Each scene shows the same named points in several views. A view is turned or mirrored, shifted and resized as a whole, has a little noise and may leave points out.
In the rows, 128 means zero.

Scene 1
View 1
Z257: [134 122 148 138 107 134  68 113 114  78 156 102 163 133 203 110 137 139
 210 109 185 139 136 161 115 104 137]
Z899: [139 140 138 140  99 150 132  91 112 100 157 118 166 151 142 127 113 123
 185 129 119 128 133 173 139 126 108]
Z116: [140 131 122 198 155 111 125 148 105  85 210  77  61 132 135 163 133  66
 161  76 118  78 120 123 145 111 209]
Z913: [115 129 148 135 128 140  96 111 103  69 142 120 142 170 160 130 131 150
 200 128 143 113 121 163 144 115 101]
Z649: [142 168 124 165 141 164 107 106 119  72 154 109 156 158 133 113  99 119
 199 108  98 107 123 191 137 109 105]
Z545: [152 140 152 159 115 126  78 114 113  87 134 108 136 137 163 127 113 118
 196  98 159 107 119 168 149  98 155]
Z311: [123 118 138 145 125 154 157 105 116 110 134 135 139 135 112 141 133 118
 187 122 125 108 146 159 136 135 107]
Z228: [134 140 143 179 159 125 117 129 104  82 138 116  81 156 109 159 115 102
 176 100 116  66 110 157 173 108 150]
Z312: [145 128 139 175 135 126  94 130 114  87 164  98 116 119 156 134 127  96
 191  84 153 101 131 151 133 103 177]
Z697: [134 134 143 178 167 139 112 130 118  88 116 123 100 129 111 141 120 104
 192  91 136  72 128 165 153 101 145]
Z544: [175 146 155 169  89 109 135 101  99 126 129 122 105 139 109 167  98  84
 158 106 126  85 111 162 187 114 186]
Z423: [159 176 111 201 171 174 129 122 139  85 144 111 139 122  95 118  86  80
 194  78  82  84 132 196 133 102 130]
Z960: [138 122 141 193 190 144  81 153 136  80 121 107 112  82 142 116 137  92
 218  57 175  82 145 161 115  84 174]
Z630: [160 161 143 156  98 131  94  97 106  87 152 108 148 160 152 131  98 116
 182 115 125 110 109 180 159 108 141]
Z196: [149 137 149 152 113 140 123 101 115 107 114 133 144 135 124 136 113 116
 190 114 139 105 129 174 157 115 130]
Z950: [191 164 136 161  74 152 127  82 129 126 137 118 188 110 132 120  84  90
 186 101 126 131 138 197 140 111 156]
Z628: [164 141 164 150  94 122  80  99 111  97 112 121 148 135 156 132 108 123
 194 106 166 111 117 179 160  98 157]
Z867: [167 109 159 179 125 121 117 126 130 136 100 125 116  65 123 145 129  75
 194  67 186  92 152 153 139  97 208]
Z234: [145 164 134 151 113 160 132  89 115  92 140 127 163 167 119 125  94 125
 188 129  94 112 123 192 154 122  93]
Z887: [140 116 133 163 122 143 152 115 125 119 157 116 133 105 125 138 133  90
 184  97 137 113 154 150 124 124 154]
Z786: [117 109 159 114  76 110 115  97  84  92 169 112 130 176 179 152 146 148
 174 148 159 129 119 135 155 133 130]
Z492: [119 118 130 187 186 144 134 147 123  89 145 114  89 111 108 144 138  89
 192  79 131  75 142 146 131 111 152]
View 2
Z116: [142 157 125 137 130 145  88  69 120 154  91 109 115 150 155  86 161 154
 115 157 100  63 152 144 106 117 121]
Z950: [138 108  80 156 137 131 109 121 179 160 133 149 157 113  92  93 109 124
  92 164 137 119 139 135 121 136 130]
Z628: [150 133  96 175 151 151 100 113 143 132 120 147 151 135 112 109 120 121
 105 137 134 146 133 134 120 122 148]
Z234: [108 126  91 152 133 117  94 150 153 157 143 150 158 104 116 110 139 111
 116 149 107 118 106 138 127 133 148]
Z257: [143 103 145 179 132 163 120 134 142 119 118 151 134 149 114 109 120 137
 114 120 123 151 123 154 119 117 124]
Z960: [156 111 112 159 123 175  77 130 116 105  80  85 132 131 140  93 127 142
 119 135 131 110 174 156 106 141 127]
Z649: [111 113  96 147 128 133  91 155 142 141 135 140 146 122 121 107 142 125
 116 140 102 105 116 150 128 141 148]
Z311: [121 137 125 159 126 121  92 140 145 160 116 126 151  87 136 106 135 112
 131 153 116 128 125 134 111 119 118]
Z630: [129 130  95 159 144 139 102 118 147 144 135 156 148 139 113 106 136 127
 105 141 114 120 119 141 126 126 150]
Z544: [145 170  80 156 154 126  84  74 146 167 116 133 151 120 127  97 136 118
 104 165 128 108 144 118 111 117 143]
Z492: [135 139 120 146 119 145  72 123 117 138  89  88 134 109 156  94 148 133
 131 151 112  93 156 144 104 131 121]
Z899: [119 124 119 160 131 124 106 137 155 158 137 154 148 111 116 108 132 118
 118 148 113 128 109 139 121 121 127]
Z867: [172 134 100 170 136 157  85  90 142 136  81  96 147 112 129  88 111 130
 106 159 155 128 183 130  96 125 116]
Z697: [136 144  97 155 133 143  72 124 120 134 101 104 144 112 144 102 142 122
 123 146 118 111 148 138 111 132 143]
Z887: [138 127 125 155 123 132  98 116 150 159 104 118 141 103 130  92 129 130
 118 161 126 112 148 138 105 122 104]
Z196: [133 137  98 164 139 133  90 127 147 147 119 133 156 105 123 106 128 113
 115 148 126 133 130 131 115 126 137]
Z545: [147 130 109 169 143 159  95 117 130 122 113 135 140 145 123 107 130 133
 113 130 124 132 137 144 119 124 145]
Z312: [145 124 125 158 130 156 100 108 134 135 105 126 129 144 130  95 135 145
 112 140 118 107 144 151 113 124 123]
Z423: [118 110  70 131 120 131  74 147 142 144 118 107 147 108 126  91 142 131
 110 160 108  73 146 150 121 155 144]
View 3
Z116: [117 152 145 127 131 167 106 139 125 147 129 173 126 116  70 135  96 100
 152 159  90 159  57  80 147 143  98]
Z630: [ 93 134 159 161  94 159 120 108 117  95 122 158  99 121 130 135  97 138
 142 146 109 128 109 115 133 140 121]
Z423: [122 144  94 144 117 149  99 111 137 130 120 167  95 102 141 131  87 123
 144 164 113 127 128  92 170 163 127]
Z649: [105 136 117 160 100 146 107 102 123  97 111 164  92 105 151 131  92 129
 138 163 105 124 115 117 133 153 120]
Z545: [ 98 132 150 144 108 137 140 119  94 106 112 154 112 122 115 138 102 146
 129 143 115 147  97 112 136 135 124]
Z950: [107 125 152 164 123 177 128 104 146  94 130 143 109 113 134 144  93 149
 147 131 120 113 143 113 154 138 154]
Z234: [101 141 134 160 107 161 107  89 129  89 126 172  88 110 154 143  99 131
 143 154 109 107 134 132 124 153 116]
Z228: [106 158 138 121 113 148 111 112 102 137 131 190  99 124 106 139 105 118
 142 155 107 139 100 106 141 155  89]
Z913: [ 95 134 141 150 111 135 128 101  91  83 110 169 104 114 138 144 109 135
 128 157 106 131  96 138  99 139 107]
Z786: [ 88 136 182 151 123 162 132 102 100  74 124 170 118 121 112 154 118 128
 135 145  97 129  82 147  77 125 100]
Z867: [120 138 149 112 163 156 155 125 105 146 135 160 138 125  80 153 109 150
 137 116 133 145 123  97 168 135 143]
Z697: [112 150 122 121 127 138 123 112  98 135 124 181 105 119 113 141 105 130
 135 150 116 140 113 105 145 152 108]
Z628: [ 92 129 164 147 106 148 143 109  98 100 121 153 109 129 119 143 105 156
 133 130 124 134 119 121 137 134 130]
Z311: [113 146 126 135 153 159 121  94 115 102 128 181 109 104 130 155 111 124
 138 149 108 114 122 134 110 149 115]
Z887: [121 139 131 136 163 166 126 113 128 114 127 165 128 105 108 152 105 124
 140 144 108 129 110 113 130 139 131]
Z492: [126 152 104 116 150 141 117 120 105 143 119 183 118 108 103 144 103 116
 135 159 107 146  95 100 142 153 107]
Z544: [100 151 180 130 117 179 120 108 124 131 152 177 106 135  95 146 105 131
 155 128 116 126 124 108 153 146 110]
View 4
Z950: [159 163 133 141 173 157 107 158 100 136 126 131 110 176  80 127 121 144
 104 103  70 133 157 163 167 172 163]
Z228: [107 149  88 136  89  94 107 135 140 139 150 132 150 139  80 176 112  84
 134 118 133 134  80 187 168 107 113]
Z234: [100 157  93 140 152 144 137 132 112 118  98  95 114 201  75 143 116 123
 136 119 116 126 147 170 193 138 125]
Z630: [129 136 120 131 142 124 118 137 121 122 132 131 131 179  74 144  88 127
 120 141 116 125 127 148 201 141 152]
Z628: [130 116 159 151 137 128 111 143 121 140 129 154 123 147  98 127 112 125
 128 148 112 133 116 142 192 139 172]
Z899: [118 140  88 142 149 156 126 135 126 129  98 130 110 188  80 129 108 131
 139 119 133 106 145 159 183 150 138]
Z116: [166 150  49 106  69  92  73 149 156 145 200 180 165 124  54 188  68  95
 112  92 141 105  73 183 133 126 127]
Z423: [129 189  93 127 124 135 126 135  68 121 142 107 129 183  68 198 105 121
 121  82  95 165 113 187 117 120 114]
Z544: [140 160 112 142 125  93  81 162 161 151 159 134 148 123  76 133 135  89
 100 113  83 125 114 197 198 150 140]
Z786: [115  97  83 142 124 134 112 134 185 139 103 171 121 159  90 104  94 120
 153 155 175  64 127 138 225 147 156]
Z960: [149 131 140 149  81 141 103 130  77 150 155 193 126 115 105 189 101 122
 146 100 135 160  67 151  75 103 155]
Z312: [157 126 105 128 107 133  99 139 120 140 155 181 134 144  80 159  78 128
 131 115 139 117 100 147 136 133 157]
Z196: [117 140 123 155 134 139 112 140 122 143 109 135 114 152  96 133 135 114
 137 118 114 130 122 171 172 137 139]
Z257: [144  89 135 142 130 164 121 126 111 133 115 192 108 164  97 132  71 154
 151 147 165 102 120 107 159 137 183]
Z697: [113 147 109 149  95 117 111 133 113 144 138 143 133 133  93 173 124  98
 141 107 125 147  84 182 137 107 126]
Z867: [169 139 151 164 105 138  73 162 122 176 157 194 124  83 111 141 147 109
 122  89  91 141  93 176 108 140 164]
Z913: [ 99 109 104 145 119 142 134 119 127 128  98 146 116 175  95 141  94 124
 158 148 168 109 116 138 185 117 142]
Z311: [110 143  79 153 130 160 122 134 130 143  90 137 106 166  92 135 136 117
 157 104 140 105 131 176 158 137 125]
Z649: [110 151  97 131 136 142 139 126  88 112 116 113 119 203  73 172  90 132
 136 122 128 135 127 156 163 123 128]
Z545: [135 114 145 143 114 124 111 135 115 137 142 166 132 145  95 149  91 125
 134 142 133 133  98 138 165 125 166]
View 5
Z228: [141 126 101 123 152 152 110 133 123 129 141 119 122 128 115 141 107 151
 113 117 111 133 126 121 116 106 146]
Z899: [129 130 142 139 110 144  96 149 125 132 130 122 142 128 101  99 135 155
 160 135 139 133 143 110 111 108 111]
Z887: [111 118 130 140 125 137 117 148 124 127 129 118 137 119 121 152 131 154
 157 144 130 150 125 120 100 140 115]
Z196: [140 121 132 136 133 143 107 149 120 121 134 125 133 123  96 122 133 144
 142 149 127 145 149 123 114 107 113]
Z312: [105 110 119 107 131 135 124 157 130 129 123 110 135 110 117 135 128 144
 144 124  95 126 126 105 106 129 118]
Z867: [124  93 115 120 156 128 138 167 123 111 124 123 131 103 110 185 141 134
 132 169  98 161 135 133 104 143 103]
Z630: [140 112 124 118 125 145  94 163 124 136 127 119 137 117  93  99 131 154
 144 130 115 123 139 103 115  99 110]
Z960: [ 82 105 134 115 159 145 149 144 124 104 130 113 122  98 107 159 116 120
 123 138  71 136 136 118 106 135 118]
Z950: [136  94 142 144 124 150  85 181 117 131 123 126 139 105  80 122 140 163
 158 164 130 139 136 108 103 120  80]
Z492: [100 125 121 135 152 152 129 123 123 120 139 114 122 120 125 164 105 143
 125 123 105 141 122 124 103 133 140]
Z544: [174 102  92 124 145 139  95 165 121 138 131 127 131 123 107 153 132 166
 126 147 129 146 124 123 114 110 120]
Z697: [123 121 121 129 155 152 119 133 121 116 139 121 123 120 107 145 111 139
 119 133 104 139 137 125 113 113 133]
Z234: [138 129 145 152 121 162  82 142 117 131 138 125 134 130  87  92 119 160
 149 134 141 130 145 110 113  95 113]
Z649: [111 125 148 140 129 166  92 142 119 129 137 117 129 119  89  94 111 153
 142 122 117 117 138 102 112 101 115]
Z628: [145 110 124 108 131 133 114 170 128 119 124 123 137 112  89 111 145 134
 138 149 104 136 156 115 120 101 101]
Z913: [122 142 136 116 114 136 117 137 132 124 131 117 141 129 108  87 131 132
 149 120 116 128 158 111 122  97 127]
Z257: [ 98 122 143 103 108 122 133 162 136 121 117 111 148 109 106  99 148 125
 166 133  99 128 156 103 112 119 101]
Z116: [115 106  83 106 145 137 117 147 130 148 128 106 127 118 145 171 110 169
 127 100  98 123  88 106 102 140 147]
Z545: [125 113 123 102 135 134 123 161 129 120 124 117 134 110 100 117 134 131
 134 133  92 128 148 109 117 107 113]
Z786: [148 145 112 101  94 107 118 151 142 139 121 118 154 139 128  93 154 141
 165 120 137 135 149 113 124 103 129]
Z423: [103 106 146 158 156 183  89 138 107 125 143 117 115 110  86 137  92 165
 127 132 111 123 118 109 100 119 114]

Which points are out of place in each view (at most two, in the order of its rows)? Write - if all are in place.
view 1: Z545, Z312
view 2: -
view 3: Z867
view 4: Z311
view 5: Z257
